The views of a scene show one set of named points, each view turned or mirrored, shifted and resized as a whole, with a little noise and some points left out.

Scene 1
View 1
Gabiz: 1, 0, -35, 1, 10, -12, -11, -5, -5, 23, -8, -13, -10, 18, 2, -12, -5, 1, -9, -23, -12
pivo: -3, 11, 16, 10, 14, -12, -24, -12, -25, 0, 17, 8, -2, -10, -1, 43, 17, 1, 7, 15, 10
popir: -4, 5, 0, 11, 12, -12, -19, -11, -17, 7, 3, -5, -5, -3, 4, 27, 5, 1, 7, 8, 3
zopa: -4, 2, -25, 2, 7, -11, -6, -17, -6, 13, -28, -24, -12, 7, 5, -11, -13, 6, 6, 2, -17
dov: 12, 20, 3, 21, 19, -13, -30, -7, -17, 5, -28, -25, -1, 9, 0, 15, -9, -1, 8, 14, -4
lozi: 7, 12, -26, -6, 14, -11, -11, -11, -6, 16, -20, -18, -13, 18, -6, -20, -5, 6, -9, -12, -18
Fos: 7, 18, 5, 5, 18, -12, -24, -9, -19, 4, -3, -5, -5, 4, -7, 17, 8, 3, -2, 6, 0
Zab: -7, -2, -16, -2, 8, -12, -11, -11, -12, 13, 14, 4, -10, 1, 2, 13, 10, 2, -2, -10, -2
Pamat: -28, -12, -17, -6, -5, -11, 12, -36, -8, 4, -14, -9, -18, -20, 15, 7, -5, 13, 21, 21, -16
kav: 22, 16, -24, 2, 26, -12, -34, 14, -14, 27, 18, 2, -3, 33, -15, -1, 13, -7, -28, -43, 2
nug: -7, 1, -15, 0, 7, -11, -9, -16, -11, 10, -2, -5, -11, 0, 3, 7, 3, 5, 2, 0, -7
pef: 6, 14, -24, -11, 15, -11, -12, -10, -9, 17, -9, -8, -13, 17, -10, -17, 2, 6, -13, -15, -14
lalu: -19, -12, -10, 1, 3, -13, -6, -18, -15, 9, 22, 10, -10, -14, 10, 31, 12, 4, 9, 3, 2
Viman: -8, -11, -19, 5, 11, -13, -21, 3, -16, 22, 46, 20, -4, 3, 6, 34, 22, -8, -10, -31, 13
bive: -12, -3, 0, 5, 7, -12, -14, -15, -18, 6, 20, 8, -6, -11, 6, 34, 14, 1, 7, 6, 5
lirog: -17, -17, -30, 11, 0, -13, -5, -14, -6, 19, -3, -13, -9, -3, 19, 13, -9, -1, 12, -5, -5
View 2
pef: -4, 6, 6, -14, -16, -8, 3, -10, -39, 21, -29, -21, 12, -20, 30, -18, 32, -4, 4, -32, -10
bive: 17, 6, -14, 20, 24, -22, 29, 29, -4, -22, 21, 18, -11, -20, -5, -4, -24, -24, 0, -15, -18
Fos: 8, 9, 10, -3, 12, -16, 10, 16, -19, 6, 14, -1, -16, -42, 20, 2, 2, -2, -13, -2, -19
dov: 14, -15, 27, -11, 5, 24, 26, 6, -14, 19, 13, -17, -10, -52, 28, 20, 7, 40, -27, 20, -13
kav: 23, 53, 13, -11, 0, -17, 13, 6, -41, 26, -12, -10, 22, -29, 26, -27, 86, -53, 2, 3, -9
Pamat: -9, -48, -18, 18, -2, 3, 27, 0, -4, -21, -20, -7, -1, 2, 1, -3, -63, 27, 10, -54, -12
lirog: 15, -18, -13, 18, -1, 15, 47, 2, -8, -14, -19, -8, 23, 5, -1, -14, -9, -1, 10, -28, -4
Zab: 10, 8, -9, 11, 6, -17, 23, 11, -17, -8, -6, 4, 7, -11, 5, -16, 3, -24, 8, -27, -13
lozi: -5, -7, 11, -15, -20, 5, 8, -16, -36, 25, -34, -28, 15, -19, 33, -14, 27, 11, 2, -28, -8
popir: 17, -1, -1, 11, 17, -8, 29, 20, -7, -8, 17, 7, -11, -30, 4, 4, -12, -2, -8, -4, -16
lalu: 15, -1, -23, 25, 19, -21, 33, 23, -1, -28, 8, 15, -3, -4, -12, -11, -29, -27, 8, -30, -17
Gabiz: 9, 0, 1, -3, -16, 12, 28, -11, -29, 13, -35, -23, 29, -5, 20, -21, 36, -8, 8, -24, -4
zopa: -1, -30, 5, -4, -16, 21, 25, -15, -20, 12, -29, -27, 14, -12, 22, -4, -2, 31, 0, -28, -6
nug: 5, -7, -5, 6, 1, -5, 23, 5, -16, -3, -10, -6, 4, -16, 10, -9, -8, -2, 3, -26, -11
pivo: 18, 11, -3, 14, 33, -30, 20, 36, -3, -16, 39, 24, -28, -40, -1, 7, -23, -20, -12, 2, -25
View 3
lalu: 5, 7, 3, 31, 11, 21, 12, 8, 5, 2, 14, 25, 13, 25, 5, 12, 20, -15, -33, -15, 12
kav: 11, 0, 23, -27, 0, 13, -25, -12, -1, -5, -74, -11, 10, 25, 51, 13, 10, -23, -16, 11, -48
Fos: 19, 9, 4, -3, -13, -1, 18, -8, 19, 23, -10, 27, 3, 12, 19, 11, 16, -24, -1, -4, -28
Viman: -2, 7, 11, 19, 15, 39, -3, 5, -6, -12, -42, 2, 18, 53, 27, 18, 31, -23, -49, -7, 1
lozi: 17, -6, 23, -20, 2, -12, -23, -7, 10, -4, -3, 6, 4, -25, 28, 1, -17, -4, 10, 4, -37
pef: 17, -4, 25, -22, 1, -6, -25, -3, 5, -1, -11, 7, 12, -18, 31, 8, -5, -3, -1, 2, -38
nug: 11, 1, 10, 7, 4, 4, 1, 0, 11, 1, 10, 18, 6, -1, 15, 6, 2, -11, -6, -6, -13
zopa: 14, -5, 13, 0, 6, -10, -8, -8, 16, -7, 22, 12, -6, -25, 16, -7, -28, -5, 17, 1, -20
Gabiz: 8, -6, 21, -7, 13, 3, -25, -7, 4, -20, -13, -3, 3, -9, 32, -2, -19, -7, -1, 6, -24
dov: 23, 8, -6, -2, -19, -16, 29, -25, 33, 19, -5, 25, -24, 0, 20, -7, -17, -32, 33, 4, -34
Zab: 8, 3, 13, 10, 8, 14, -3, 3, 5, 0, -5, 13, 13, 13, 18, 11, 13, -12, -23, -6, -8
bive: 8, 12, 0, 26, 1, 18, 23, 3, 11, 14, 4, 28, 11, 32, 7, 15, 26, -21, -26, -14, 3
popir: 13, 10, -2, 16, -4, 8, 24, -7, 17, 15, 1, 26, -2, 21, 12, 7, 12, -25, -6, -8, -10
lirog: 1, -3, 10, 24, 19, 13, -4, -1, 6, -20, 16, 7, -1, 3, 14, -3, -16, -9, -8, -4, 5
pivo: 15, 18, -7, 19, -13, 13, 39, -2, 17, 32, -4, 37, 6, 38, 7, 19, 36, -32, -20, -16, -8
Pamat: 10, -1, 8, 28, 13, -1, 7, 10, 13, -1, 64, 32, 7, -22, -6, 2, -9, 3, -6, -17, 11
View 4
lirog: 17, -9, -15, -11, 4, 13, -8, 17, 2, 14, 1, 9, -1, -13, -10, 9, 11, -3, -2, -3, -24
lozi: -16, -2, -32, -12, 11, 26, 7, 8, 16, 2, -13, 11, 8, -15, 1, 18, 16, 22, 11, 13, 15
popir: 21, 6, 6, 9, 5, -19, 4, 21, 0, -18, -8, 17, 3, -8, 0, 18, -4, -5, 5, -8, 9
zopa: -16, -6, -25, -21, 5, 15, 4, 3, 7, 6, -9, 15, 10, -9, -16, 18, 13, 3, 11, 12, -5
pivo: 41, 10, 16, 17, 6, -36, 2, 29, -6, -28, -8, 16, 0, -9, 6, 13, -13, -5, 1, -16, 12
Fos: 12, 8, -1, 11, 7, -13, 9, 17, 5, -23, -14, 16, 4, -10, 6, 19, -1, 5, 9, -3, 23
kav: 11, 9, -19, 41, 12, 46, 0, 26, 29, -10, -10, -2, -11, -22, 40, 13, 26, 29, 3, -7, 36
Pamat: 16, -7, -19, -47, 8, -20, 0, 14, -11, 10, -5, 21, 15, -9, -31, 8, -9, 0, 1, 3, -30
bive: 45, 5, 6, 6, 7, -21, -4, 31, -4, -12, -3, 14, -1, -13, 2, 7, -8, 0, -4, -17, -3
pef: -5, 3, -31, -7, 13, 26, 6, 14, 17, -1, -14, 9, 8, -19, 9, 13, 14, 30, 7, 8, 19
Zab: 29, 2, -11, 1, 11, 5, -3, 26, 6, -1, -5, 10, 0, -17, 8, 8, 3, 14, -2, -9, -1
lalu: 48, 1, 0, -4, 8, -15, -8, 33, -5, -2, 1, 14, 0, -15, -3, 3, -7, 2, -8, -17, -17
nug: 14, 0, -14, -9, 8, 0, 0, 18, 4, -3, -8, 13, 5, -13, -3, 12, 3, 8, 3, -2, -1
Gabiz: -2, -5, -28, -1, 8, 38, -1, 13, 17, 10, -7, 7, -1, -17, 5, 12, 22, 15, 5, 5, 1
Viman: 62, 5, 1, 33, 11, 17, -16, 44, 9, 0, 5, 1, -15, -23, 28, -1, 8, 12, -14, -26, -3
View 5
nug: 18, -2, 17, 8, -12, 30, -6, 4, 17, -6, 7, -1, -14, 8, -4, 11, -18, 3, 17, -12, -2
popir: 4, 8, 22, 25, -17, 19, -18, 0, 8, -15, 6, 11, 2, 23, 6, -6, 0, -9, 6, -7, -5
zopa: 20, -23, 1, 4, 0, 38, 5, -5, 24, 10, 4, -17, -6, 9, 1, 32, -42, 4, 50, -2, 0
pivo: -9, 28, 41, 30, -28, 8, -29, 6, -2, -24, 9, 29, 1, 33, 1, -18, 15, -15, -17, -7, 1
Fos: 1, 18, 29, 14, -17, 10, -18, 2, 9, 0, 2, -1, -2, 38, 1, -6, -2, 3, 18, 6, 8
Gabiz: 44, -6, -4, -7, -1, 31, 5, 5, 31, 12, -7, -34, -23, 1, 8, 3, -22, 33, 37, -8, -5
Viman: 47, 34, 19, 10, -22, 20, -21, 24, 18, -25, -3, -2, -32, -9, 12, -48, 32, 29, -36, -32, -17
lozi: 31, -6, 9, -12, -2, 25, 6, 2, 28, 22, -3, -35, -20, 17, -3, 20, -34, 27, 53, 6, 10
Zab: 28, 11, 22, 5, -16, 26, -10, 13, 19, -11, 4, 0, -23, 2, -2, -6, -4, 12, 1, -17, -2
dov: -15, -6, 4, 27, -4, 12, -14, -19, 8, 11, -5, -10, 26, 54, 20, 5, -18, -6, 53, 23, -1
pef: 31, 8, 17, -12, -7, 17, 1, 7, 25, 17, -3, -32, -24, 22, -4, 6, -20, 32, 39, 6, 12
lalu: 23, 8, 30, 18, -23, 35, -15, 15, 13, -33, 17, 28, -23, -14, -9, 1, -2, -9, -24, -34, -9
lirog: 32, -17, -3, 13, -7, 43, -3, 3, 22, -13, 4, -2, -12, -15, 7, 11, -20, 2, 14, -28, -19
kav: 49, 36, 12, -15, -8, 0, -11, 15, 28, 20, -23, -53, -31, 27, 18, -46, 19, 66, 17, 7, 3
Pamat: 11, -28, 20, 16, -12, 51, 2, 2, 17, -20, 25, 27, -11, -15, -20, 52, -45, -30, 18, -28, -4
bive: 9, 15, 31, 23, -24, 22, -22, 9, 6, -27, 11, 25, -11, 9, -1, -11, 6, -12, -18, -21, -6
View 6
Zab: -10, -16, 3, -3, 4, -2, 20, 4, 10, 7, -6, -3, -18, -2, 13, 6, -7, 1, 18, 7, 16
bive: -24, -33, -1, 0, 4, -2, 24, 25, 16, 9, 7, -11, -20, -8, 2, 1, 1, -12, 38, -1, 2
lozi: 9, 10, -2, -6, 20, 12, 12, -8, -13, -8, -13, 13, 9, -1, 30, 2, 5, 21, -19, 10, 31
lalu: -21, -33, -3, 0, -2, -7, 23, 27, 15, 16, 6, -19, -27, -4, 3, 0, -14, -5, 30, 1, 12
kav: -1, 13, 18, 6, 17, 4, 18, -62, 18, -2, -39, 33, -15, 5, 15, 19, 15, -3, 14, 16, 0
dov: -16, -3, -16, -3, 40, 22, 17, 15, -9, -18, 11, 12, 15, -21, 1, -13, 48, 9, -9, -12, 1
popir: -21, -22, -5, 0, 18, 5, 22, 20, 7, 0, 8, -3, -8, -12, 1, -3, 16, -4, 21, -6, 2
Fos: -11, -15, -1, 1, 21, 10, 18, 11, 2, -10, 3, 11, 5, -11, 14, 3, 23, -7, 25, -2, -2
nug: -6, -15, -4, -5, 9, 3, 19, 15, -1, 5, 0, -7, -9, -2, 15, -2, -5, 10, 2, 4, 24
Gabiz: 3, 8, 0, -6, 15, 5, 15, -20, -1, 4, -18, 6, -11, 2, 17, 1, -3, 20, -21, 11, 30
Pamat: -6, -28, -15, -12, 4, 3, 18, 60, -13, 8, 21, -30, -5, -6, 19, -14, -20, 20, -6, 0, 41
lirog: -14, -13, -10, -8, 7, -1, 20, 13, 4, 14, 0, -18, -24, -3, 2, -9, -11, 18, -13, 3, 31
Viman: -24, -22, 14, 5, -6, -13, 27, -24, 36, 23, -22, -3, -48, 4, -6, 14, -14, -14, 39, 9, -1
pef: 11, 6, 5, -4, 15, 9, 13, -13, -8, -6, -16, 16, 6, 2, 33, 8, 0, 14, -5, 14, 27
zopa: 1, 0, -13, -10, 21, 13, 13, 14, -16, -4, 2, -3, 6, -5, 19, -10, 5, 27, -28, 3, 35

In a view up to two points have been moved. Name them for each view, in the order of its rows, or write none.
view 1: dov, lirog
view 2: none
view 3: none
view 4: popir
view 5: pef, lalu
view 6: nug

Scene 2
View 1
Vitu: -14, 4, -4, -8, -4, 6, 9, 0, 12, 1, -5, 9, 11, 12, 9, 1, 18, -1, -7, -7, 13
Libu: -17, 6, 3, -11, 0, 12, 12, 2, 7, -5, -4, 7, 22, 13, 10, -2, 14, 0, -10, -9, 5
Vubov: -2, 4, -4, 7, -17, 9, -3, -3, 23, 1, -13, 6, 17, 20, 16, 27, 8, 11, -9, 33, -17
kuva: -8, 12, -6, -15, -5, -4, 6, -3, 11, 14, -2, 5, -6, 14, 9, -1, 7, 5, -3, 12, 9
pulu: -7, 30, -12, -35, 7, -19, 12, -6, 6, 31, 8, 1, -26, 12, 7, -19, -9, 8, -9, 10, 13
giru: -20, 5, 9, -20, -1, 10, 18, 3, -9, 1, -1, 3, 15, 11, 6, -15, 12, -3, 2, -8, 14
Vita: -12, 9, -9, -11, -1, 2, 8, -1, 17, 3, -2, 10, 7, 12, 10, 2, 14, 1, -15, -8, 12
baz: -12, 20, -6, -23, 5, -3, 12, -2, 8, 12, 2, 5, 1, 12, 10, -9, 0, 6, -15, 1, 4
vob: -19, -6, 14, -2, -9, 26, 14, 5, -2, -15, -11, 6, 38, 14, 11, 4, 18, -1, 2, -1, -2
Pir: -17, 20, 9, -27, 7, 11, 18, 2, -4, 3, 1, 2, 21, 13, 13, -13, -6, 7, -15, 2, -12
fup: 1, -8, -14, 9, -28, -9, -8, -8, 22, 17, -13, 6, -20, 19, 5, 19, 27, 1, 21, 29, 29
sufu: -16, 0, 0, -17, -8, -1, 13, -1, -3, 12, -2, 4, -7, 11, 2, -14, 20, -6, 15, -7, 34
View 2
pulu: 5, 29, 33, 22, 15, 18, 5, 8, 28, -23, -2, -6, 37, -6, 1, -25, 6, 27, 35, -7, -64
sufu: 8, 19, 37, 26, -25, -4, 13, -22, -19, -13, 17, -10, 22, -28, -1, -24, 5, 14, 11, -12, -29
Vubov: 8, 15, 21, -10, 7, 24, -9, 16, -15, -6, 20, 11, -9, 39, 15, -23, -29, -31, -4, 2, -12
fup: 21, 41, 44, -9, -39, 18, 8, -20, -8, -10, 21, -6, 8, 0, 43, -15, 0, -17, -16, -2, -29
Pir: -3, -5, 17, 32, 27, 3, -4, 16, -15, -11, 12, 9, 11, 7, -32, -33, -20, 12, 32, -10, -25
Vita: -1, 21, 17, 6, 7, 12, 15, 2, -15, -16, 12, -7, 23, -7, -15, -31, -11, -4, 2, 2, -17
Vitu: 0, 15, 19, 10, -2, 7, 14, -4, -24, -13, 17, -6, 17, -8, -13, -30, -12, -5, -1, -1, -13
baz: -1, 17, 22, 18, 17, 11, 6, 9, 0, -17, 7, -2, 24, -1, -16, -29, -8, 10, 21, -3, -34
kuva: 6, 22, 30, 10, 0, 15, 4, 2, 0, -14, 11, -1, 18, 2, 4, -24, -7, 1, 12, -5, -34
vob: 2, -9, 18, 20, -5, -6, 0, -3, -51, -1, 29, 9, -8, 3, -23, -31, -25, -14, 3, -9, 7
View 3
Pir: 4, -12, 0, -26, 30, 26, -10, -9, 1, -2, 34, -13, 19, -4, -22, 21, -25, -30, -2, 9, -12
Vita: -7, -7, 8, -16, 27, 21, 6, -11, -5, 2, -9, -3, 13, 22, -29, -7, -19, -13, 8, -9, -10
Vitu: -6, -5, 12, -17, 23, 15, 4, -5, -15, 5, -3, -6, 8, 21, -20, -10, -16, -8, 6, -6, -12
fup: -9, 12, -6, -4, -35, -11, 24, 7, -34, -3, -57, 6, 18, 30, -17, -10, -21, 3, 26, -6, -14
giru: -13, -11, 14, -28, 13, 28, -9, 6, -25, 0, 24, -11, 13, 8, -15, -4, -16, -7, -7, 8, -11
Vubov: 30, 13, -7, -5, 13, -27, 21, -10, -4, 8, -17, -10, 5, 17, -12, 23, -22, -30, 28, -9, -22
sufu: -28, -11, 11, -22, -9, 31, -4, 10, -36, -5, -4, -2, 22, 17, -20, -18, -18, 6, -3, 7, -8
pulu: -26, -18, -22, -17, -6, 52, -4, -13, 7, -21, -17, 8, 50, -1, -48, 15, -39, -21, 8, 12, -2
Libu: -1, -7, 15, -20, 32, 16, 0, -6, -13, 6, 14, -12, 4, 15, -18, -3, -15, -13, 1, -4, -14
View 4
pulu: -4, 19, 3, 18, 13, 0, 27, 16, 32, 23, 19, 11, -12, 9, -3, 14, -9, -3, 5, 3, -3
fup: -4, -4, 3, -8, 34, -2, 12, -10, 3, 1, -15, -6, -7, 5, -1, -13, 2, -3, -7, 1, 19
Vitu: -2, -2, 14, 10, -1, 10, 0, -3, 21, 11, 8, -12, 7, 0, -5, 4, 7, 12, 6, 0, 16
Vita: -1, 2, 17, 14, -1, 12, 4, 1, 23, 11, 11, -9, 4, -3, -6, 4, 4, 9, 4, 3, 11
Pir: -14, -1, 15, 20, -22, -2, 5, 7, 31, 27, 16, 0, 15, 0, -8, 17, -2, 3, 20, -2, 7
Libu: -6, -4, 16, 14, -11, 9, -4, -2, 24, 16, 11, -12, 14, 0, -5, 8, 7, 12, 11, -2, 17
giru: -6, -1, 6, 11, -5, 2, -5, 0, 29, 22, 12, -9, 13, 14, 0, 16, 6, 15, 16, -6, 17
kuva: -6, 3, 9, 9, 8, 1, 13, 2, 20, 15, 6, 0, 0, 2, -5, 4, -1, 0, 5, 1, 9
baz: -6, 5, 14, 17, -4, 5, 11, 6, 26, 18, 13, -1, 3, -2, -7, 9, -1, 3, 8, 2, 7
vob: -13, -17, 17, 6, -18, 1, -13, -9, 18, 16, 1, -17, 25, 1, -6, 7, 9, 13, 17, -6, 25

In a view up to two points have been moved. Name them for each view, in the order of its rows, or write none.
view 1: none
view 2: fup
view 3: none
view 4: baz

Scene 3
View 1
pafa: -7, 4, -3, -1, -20, -17, -10, 12, 14, -8, -21, -13, 11, -12, -1, 25, 9, -9, -13, 7, 3
fileb: -22, -14, -3, -20, -2, 23, -12, 8, -6, 22, -6, 14, -24, 13, 10, 18, -8, 26, -1, -2, -18
Gep: -9, -7, -2, -8, -8, 16, -12, 5, 4, 10, -10, 3, -10, 2, 2, 18, 2, 17, -3, -5, -11
gav: -4, -11, -2, -11, -6, 30, -6, 7, 8, 20, 6, 14, -5, 14, 1, 3, -4, 31, -1, -7, -16
Rus: -12, -17, -1, -12, 3, -4, -9, 21, -2, 12, -6, 9, -9, 10, 2, 16, -12, 28, -15, 7, -13
bituz: 7, -9, 1, 1, -4, 30, -13, -3, 10, 10, -5, 4, -5, 2, -6, 10, 5, 27, -1, -16, -13
Guro: -19, -5, -5, -18, -14, 8, -5, 14, 5, 14, -4, 8, -4, 8, 8, 14, -4, 10, -5, 6, -9
davu: -4, -3, -2, -2, -12, 0, -11, 8, 11, 1, -14, -4, 3, -4, -1, 19, 5, 7, -9, 0, -4
mela: -4, -6, -2, -5, -10, -1, -7, 15, 11, 5, -6, 2, 6, 2, -1, 12, -1, 14, -11, 4, -6
zuz: -2, -8, -1, -2, -6, -1, -9, 13, 9, 3, -10, 0, 3, 0, -3, 16, -1, 17, -12, 1, -7
bul: 0, -13, 0, -5, -1, 13, -9, 11, 7, 11, -2, 7, -3, 8, -3, 9, -4, 29, -9, -3, -13
Revu: -14, -3, -5, -17, -17, 3, 1, 20, 12, 14, 3, 10, 9, 11, 7, 3, -5, 11, -8, 11, -7
View 2
zuz: -6, -14, -5, 7, 18, -8, -21, -12, 3, -9, -28, 3, -5, 3, 3, 2, -21, 2, 5, 8, 10
bituz: -14, -14, 5, -18, 15, 13, -21, -25, 16, -6, -22, 1, -5, -6, -6, -2, -26, 3, 15, 2, 19
davu: -4, -14, -6, 8, 21, -3, -22, -12, -4, -6, -25, -3, 1, 1, 6, -2, -19, 4, -1, 14, 17
Gep: -11, -20, -5, -1, 16, 6, -21, -25, 6, -5, -24, -4, -4, -10, -5, -3, -23, 9, 4, 5, 12
bul: -13, -17, -3, -2, 10, -3, -20, -19, 14, -9, -25, 5, -11, -5, -2, 4, -24, 4, 13, 0, 7
Guro: -12, -25, -13, 14, 8, -6, -16, -23, 6, -3, -18, -2, -7, -16, 4, 2, -19, 16, -2, 5, 4
Revu: -11, -22, -12, 16, 1, -15, -13, -15, 11, -3, -11, 5, -11, -12, 14, 9, -18, 15, 1, 6, 5
gav: -19, -20, 0, -11, 2, 5, -15, -28, 25, -5, -15, 6, -14, -15, -3, 5, -26, 10, 16, -5, 8
Rus: -12, -23, -13, 12, 12, -14, -21, -19, 9, -13, -36, 5, -15, -6, -10, 5, -24, 6, 9, -4, -8
mela: -7, -15, -6, 9, 13, -10, -19, -12, 4, -7, -22, 4, -5, 0, 8, 4, -20, 5, 4, 9, 10
fileb: -19, -31, -11, 1, 8, 7, -19, -38, 14, -6, -27, -4, -13, -24, -18, -3, -25, 16, 7, -9, -4
View 3
zuz: 5, 10, -10, 5, 8, -2, 6, 1, -4, -23, -7, -9, -27, 0, -19, 7, -7, 8, 29, 6, -3
gav: 8, 20, -34, -11, 3, -18, -14, -2, 23, -17, -9, -11, -5, -4, -18, 14, -7, -8, 20, -10, 5
davu: 2, 5, -8, 7, 4, 9, 9, 9, -13, -18, -9, -11, -26, -2, -22, 7, -11, 5, 30, 3, -6
fileb: 13, 9, -52, -5, -1, -18, -1, 6, 30, -11, -7, -16, -17, 15, -16, 15, -9, 4, 20, -22, -14
bituz: -1, 22, -30, -7, 7, -10, -6, 1, 6, -24, 2, -11, -12, -12, -31, 9, -19, -15, 23, -14, -2
Revu: 14, 3, -12, -2, -5, -1, -6, 4, 12, -6, -25, -8, -14, 6, -4, 15, 6, 12, 25, 10, 6
pafa: 0, -6, 8, 15, 0, 26, 19, 16, -30, -13, -15, -11, -35, 1, -18, 5, -9, 15, 35, 13, -9
Guro: 11, 1, -25, 0, -5, 1, 1, 9, 12, -5, -19, -12, -18, 11, -9, 14, -2, 10, 24, -2, -5
Gep: 4, 9, -30, -1, 1, -3, 3, 8, 5, -16, -5, -13, -20, 1, -23, 11, -14, -1, 24, -11, -9
Rus: 16, 11, -27, 3, 9, -21, 7, -5, 17, -24, -8, -10, -31, 15, -11, 11, 0, 20, 26, 3, -9
bul: 8, 19, -24, -2, 9, -16, -4, -4, 11, -24, -5, -9, -19, -2, -20, 10, -7, 1, 24, -2, 0
View 4
mela: -5, 16, 11, 3, 13, 3, 29, -16, -4, 6, -8, -9, -1, 4, -8, 10, 8, -1, 19, 14, 15
Guro: 1, 18, 18, 4, 0, -3, 44, 0, -2, 19, -5, -15, -4, -4, -15, 21, 11, 7, 15, -1, 0
pafa: 9, 27, -4, -20, 19, 2, 44, -24, -17, -1, -20, 9, 3, -4, -19, 7, 10, -34, 44, 34, 12
fileb: -16, 20, 20, 6, -12, -7, 59, 8, 19, 33, -7, -36, 5, 3, -9, 11, 11, 27, -12, -12, -1
Gep: -15, 25, 21, -7, 8, -4, 47, -7, 6, 17, -11, -26, 8, 4, -8, 4, 10, 6, 2, 15, 5
bul: -19, 15, 18, 9, 10, 2, 29, -13, 9, 10, -6, -26, 3, 11, 1, 2, 6, 16, -2, 8, 16
gav: -21, 16, 40, 13, 10, -1, 25, -3, 6, 16, 3, -35, 1, 8, -1, 13, 7, 27, -11, 6, 6
davu: -6, 25, 10, -11, 16, 1, 40, -18, -5, 6, -15, -9, 6, 3, -11, 3, 9, -13, 21, 26, 12
Revu: 6, 10, 21, 15, 5, 2, 25, -5, -10, 12, 1, -8, -11, -3, -14, 29, 8, 9, 22, -1, 5
zuz: -8, 18, 6, -1, 12, 3, 34, -20, 1, 5, -12, -12, 3, 9, -6, 1, 8, -2, 16, 17, 18

In a view up to two points have been moved. Name them for each view, in the order of its rows, or write none.
view 1: bituz
view 2: bul
view 3: none
view 4: gav
